Each row is a point on a landscape with many peaks, with its height.
A climber steps from a point to the highest of its 2 nearest points, and stops where none of them is higher. Distance is the straight distance between rows; heights are no part of it.
z30 h=61.3: [-14  30   7 -36  -2  30  -6  40  15  -2  14  -6   5   1  46  -9   5  -9
 -13 -11]
z713 h=70.4: [-21  28  17 -14 -10 -20  24  -5  -8  11 -38 -16   7 -30  -7 -15  -4 -32
  -8  -8]
z699 h=57.4: [-13 -19 -23  11   1 -30   1  10   1  17  10   5  -7  11   2  14  19  -6
  11  16]
z168 h=32.0: [-16  11  -1  24  17 -24 -33 -17   2  -4  26  10 -34 -10  10  24 -15   3
  -6 -11]
z787 h=68.1: [ 13 -24 -26  17   9 -30 -11  -6   7  -6   9 -10 -13  15 -18   9  11   1
   5  22]
z177 h=55.3: [-14  33  22 -20  -9  15   1  27  -8 -17 -16 -23   8  -5  38 -29   5   9
  -5  -1]
z144 h=39.4: [ -4   0 -24  12  18 -40 -10 -27  -6  16  12  -8 -13  -1 -10  10  -7 -27
   3   6]
z171 h=50.4: [ 38 -13   8  -2  -9  33  23 -17  -3 -10   3  19  21  -1   8  -1  18  20
   4   2]
z573 h=46.6: [ 15   3  -5 -13  13  14  -2 -18   5 -12 -11  -9   4 -28  12  16  -5 -10
  -8   4]
z159 h=58.2: [ 16  12  -8   4   1 -29   0 -31 -23  10 -14 -10 -32 -17 -32  10  -3 -25
  -7  -9]
z642 h=22.6: [ 16   0   5  19 -18 -31  11  17 -16  -6 -20 -20 -22   3 -40 -10  13   8
   6  14]
z584 h=41.2: [-38   3 -14  -9  12 -13 -13   5   4  30  29   1   7 -12  34  12  -6 -17
   6  15]
z801 h=49.1: [  2  13  -5 -22  10   3 -21 -16  -7  19   9   1   8   5 -27  -3 -22 -17
  -6 -16]
z678 h=49.4: [-29 -24 -33  25   8 -21  13 -14  15  11   6  10  13  34  -9  12 -10 -18
   8  -8]
z404 h=24.5: [ 21 -18   7  19 -21 -29   9  25  -8 -21 -12 -17 -18  -5 -12   5  38  12
   7  19]
z457 h=85.3: [ 29 -25   1  22   0  -6  21 -22   7 -34 -17   3   0  -5 -15   7  11  17
   6   5]
z253 h=45.2: [ 29   0  12  14   8  21  -4  -7  -2 -31  -5  -6 -18 -10 -24  -4 -15  32
  -7   7]
z837 h=18.5: [ 11   1  -5   3   9   1 -22  15   2 -10   0 -30   3   9 -50 -21 -24  14
   6  14]
z454 h=27.3: [ 15 -19   4   3 -11  -7  -9  22  -6  -8  -4   9 -23  -2   0  15  27  11
  -3   9]
z827 h=64.6: [-26  14   8 -22  -2   6 -11  35  17   4  -3  -9  17  16   0 -15  -6  -3
   1   2]
z320 h=44.5: [ -9  -1 -29   8   6 -32  19 -25 -14  32   3  -2  -5 -16  -1   7   7 -36
   0  16]
z414 h=52.9: [ -5  29  18 -14   0   6  10   0 -15 -31 -33 -27   1 -12  53 -27   0   2
 -10  -8]
z106 h=20.8: [ 17   2   6   7 -10 -13  -4  16  -9   0  -9 -15  -4  16 -55 -28  -3  19
  12   6]
z919 h=70.1: [ -4  21  20 -29 -13  11  -8  37   4  20  -1  -8  21  25 -13 -34  -4   5
   3   5]
z247 h=6.2: [ -5 -19 -13  -6  -6  11  -1  12  -8  42  29  46   8  17  25   4  23  12
   4   2]
z985 h=64.8: [ -1   8   6  -4   9  34 -21 -24  15 -17  12   7   1   8 -10   6 -30   8
  -7 -24]
z494 h=15.9: [ 29 -13  -9  15  11   3 -26   6   0 -14   9 -14  -8  17 -41 -12 -13  35
   8  24]
z75 h=50.5: [-27   0 -29  17  -4 -36  15  -5  -3  36   9   9 -10  16   5   6  16 -26
   4   9]
z98 h=36.8: [ 47 -17  12  -5  -3  11 -10   5  -7 -21  13   4 -10  -7  -6   6  18  32
  -3  34]
z853 h=58.1: [-34  -6  -4 -14   2 -13  -8  27  16  -4  -3  -8   2   5   0   8  -4 -14
  -4   3]
z881 h=66.5: [ -7  20  11  -9  -2 -18  13 -18  -3  -3 -31 -24  -4 -40 -10  11 -16 -35
 -11  -9]
z968 h=35.4: [ -9  12  -9  22  16 -39 -30 -22   1  10  36 -12 -25  -7  -9   6 -17  -9
   7   5]
z236 h=48.4: [-18   9  21  17   6  10  -7   4 -14 -34 -31 -34  -8  16   8 -33 -21  28
  -6  -8]
z724 h=31.1: [-30   6   0   0  16 -16 -25  -4   4  16  27  19 -16   7  14  19 -11 -13
  -4 -23]
z947 h=69.8: [ -3 -25 -16  19  10 -22  -3   8  28 -38 -13 -34  10  -2 -14   3 -12  -1
  18  23]
z652 h=64.4: [ 17   8   1  11 -10 -23  28 -24 -15   5 -24   3 -16   1 -44  -3   7 -23
  -2 -21]
z773 h=70.7: [-13 -16   7   7 -27  21  39  22  -4   9 -18  12  17  -8  34  -2  24   9
  11   2]
z202 h=73.8: [-22 -30 -18   1   6  12   3  24  27   2   7  -1  31  24  11   2  -3  -3
  11   8]
z655 h=83.1: [ 15  21  14 -27 -10   1   0   2 -18  13 -16 -17  16  -6 -28 -29  -4  -1
   5  -1]
z576 h=38.4: [-46  10  -6  -6  -8 -30  -7  20   6  41   9  17  -8  36  -4   3   7 -19
 -10 -14]
z35 h=50.3: [  7  22  21  18  10  29  -7 -16   4 -43  -9 -17  -8 -11  -9  -7 -30  22
  -7 -13]
z8 h=21.4: [ 11 -31 -30  18 -11 -14  29 -11 -13  14  -2   5  -7 -23  16  19  26 -11
   6  21]
z614 h=31.0: [ 21 -20   9  -1  -6  19  -2  15  -1  -7  11  28 -13   3  19  15  30  18
  -9  10]
z997 h=3.0: [ -5 -12  -6 -20  -5  11  -3  24   0  33  20  27  16  32  -3  -7  16   4
   2  -8]
z762 h=61.4: [-36  -3 -11 -11  -9  22  17  24  21  12  -5 -12  42  14  23 -10 -12 -11
  12   9]
z908 h=53.7: [-46  -6 -17 -15  -3  -1   7  20  18  28   8 -13  44  13   6   2 -29 -27
  -1   5]
z683 h=61.9: [ -4  -9  -1  10  18   1 -18  20  32 -48 -13 -32   3  -5   3  -4 -13   5
  10  24]
z606 h=55.8: [  5  24   8   5  21  38 -21  -5   1 -26   9 -13 -10  -3 -15   6 -43  21
 -16 -18]
z582 h=26.2: [  1 -25 -33  15  -6   4  20 -26 -10  33   7  18   9 -20  20  16   1 -12
  15  17]
z700 h=73.2: [ 23  -8  20   9  -3   5  16 -19  -6 -27 -27 -14   8 -16   3 -13  10  12
   6   6]
z232 h=66.7: [ 11   7  12   5  -1  15  -1 -13  -4   4   3  33 -18  20 -38   2  -7   9
 -13 -36]
z969 h=54.5: [ 13   6  -3  -9  12  17 -18   7  17 -27  -4 -31   3 -17   8  -1 -14   0
  -1  15]
z527 h=30.8: [-23  -8 -23  10   7  -2   8 -32  -5  37  20  17  13 -27  27  13 -15 -20
  12   2]
z399 h=76.4: [  7   2  20   1 -19   5   0  12  -9  -3  -9  24 -24  10 -15   1  11  17
  -5 -28]
z372 h=35.9: [-24  -5 -18  -2  14  16 -12 -11   9  32  28  16  15 -19  52  14 -14  -8
  12   9]
z911 h=51.8: [-13   9  -4 -11   0 -11  -9   0  -3   5  -9  -7 -12  -4 -13   5 -10 -12
  -7  -9]
z640 h=64.9: [ 32   7   6 -10  18  29  -4 -44   9 -23  19  28 -11  -8  -1  15 -18  22
 -14  -3]
z324 h=53.1: [ 53  -8   8  -9   7  34  13 -31   5 -23  14  21   0  -1  -1   4   9  29
  -2   9]
z442 h=57.0: [ 13  15   8 -19  -2  25 -13 -22  -8  13   3  16   7  15 -39 -13 -19   0
  -7 -30]
z131 h=34.8: [-28  12   3 -25  -2  -5 -12  14  -2  31  13  25  -7  10   8   7   2 -12
 -14 -21]
z528 h=62.4: [ 10  20  17  -3   5  -6   8 -26 -13 -21 -34 -31  -6 -41 -11  -7 -23  -7
  -1 -10]
z338 h=66.8: [-17  14   2 -19   6  37  -4  19  20 -10  13   1  15   5  39   7 -10 -12
  -7 -19]
z945 h=82.5: [ -7   0  35   1 -28  10   5  34 -11  -6 -14  24 -27   9   9   0  27  23
  -6 -22]
z321 h=42.3: [-34  -5 -14   5   2 -23   2   6   7  16   4  19   2  29 -12  13   1 -22
  -4 -25]
z777 h=76.2: [-31  -6   1  -3   8  26   6   2  18 -13   5  17   9   5  38  31 -13 -15
 -11 -24]
z478 h=17.5: [ 18 -16 -20  17   5 -38   7 -12 -11   1  14   3 -25 -24  21  23  33  -5
   7  29]
z819 h=40.5: [  1  -4   3  -1   0  11  17  -9   2  -5 -17   6   1 -23  17  15  12 -11
  -6 -15]
z585 h=75.6: [  1  20  14 -23 -12  -3 -18  33 -12  21  -7 -14   1   1 -25 -25  -4  10
  -1   9]
z879 h=75.0: [ -4  26  20 -30 -11  -2  22  -6 -15  25 -24  -9  26 -17 -11 -27  -5 -26
 -11  -9]
z535 h=72.1: [ 30 -12  -3  28 -15 -25  30 -29  -6 -14 -23  -2 -10  -4 -31   8  18  -7
   3  -5]
z277 h=12.6: [ 10   4  -6  26   0 -29   1 -12 -11  33  36  26 -12  -2   9   7  35  -1
  15  11]
z766 h=78.9: [ 18   5   9 -12  11  41 -12 -22  14 -16  19  39  -2  25  -2   6 -15  25
 -14 -19]
z335 h=40.7: [ 43   2  22   3  -3  26  -8   2   1 -39   0 -10  -3  -7   1  -9   8  38
   5  23]
z967 h=61.8: [ 18 -28   3   7 -18  31  32   6  -5  -3  -9  14  17 -15  27   8  23  15
  10   8]
z733 h=84.0: [ 25 -24 -23  18  12 -17 -10 -13  20 -21  -2 -24  10   6 -35  -1 -12   1
  14  24]
z901 h=46.9: [-43  11 -12 -27  14  -3 -17  14  15  20  27  -8  30   7  25   9 -25 -23
  -6   4]
z216 h=57.7: [ 24  15  10  -2   2  -4   3 -25 -17  -2 -25 -11 -18 -37 -34   4  -7  -6
  -8 -12]
z296 h=76.9: [ -9  -7  25   1 -29   9  27  32 -11  -2 -21  17   0   4  28   1  39   9
   1 -12]
z430 h=66.6: [ 24   7  26  -8 -10  14  12 -24 -27  -9 -25 -11  21  -3  -1 -37   8  11
   5  -3]
z523 h=58.3: [  3  18  16 -26  -5  22 -10  46   6 -14   0 -18   4   1  30 -20  10   8
  -1  11]
z213 h=9.8: [  4 -16 -11  20   1 -10  -7   1  -5  34  44  32   5   2  20  -3  24   8
  19  14]
z828 h=59.6: [-27 -29 -19  10  13   1   3   0  23  -4   8   0  30  28  -4  16 -21 -13
   8 -11]
z822 h=50.6: [ -4  17   7  -2   2  15  -2   1 -20 -47 -36 -35 -12   8  37 -28 -10  23
 -19  -1]
z712 h=0.3: [ -9  -8  -5 -11  -2  -6 -10   7  12  22   7  20  23  40 -28 -15  -3  -6
   4 -18]
z4 h=14.8: [ 12   2   3  22   4 -35 -10  -9 -14  14  29  20 -35 -19  21  17  30   2
   3  11]

For each start below, name the point where the climber stops.
z997 | z202
z8 | z202
z724 | z202
z168 | z733
z106 | z766
z236 | z777
z216 | z655
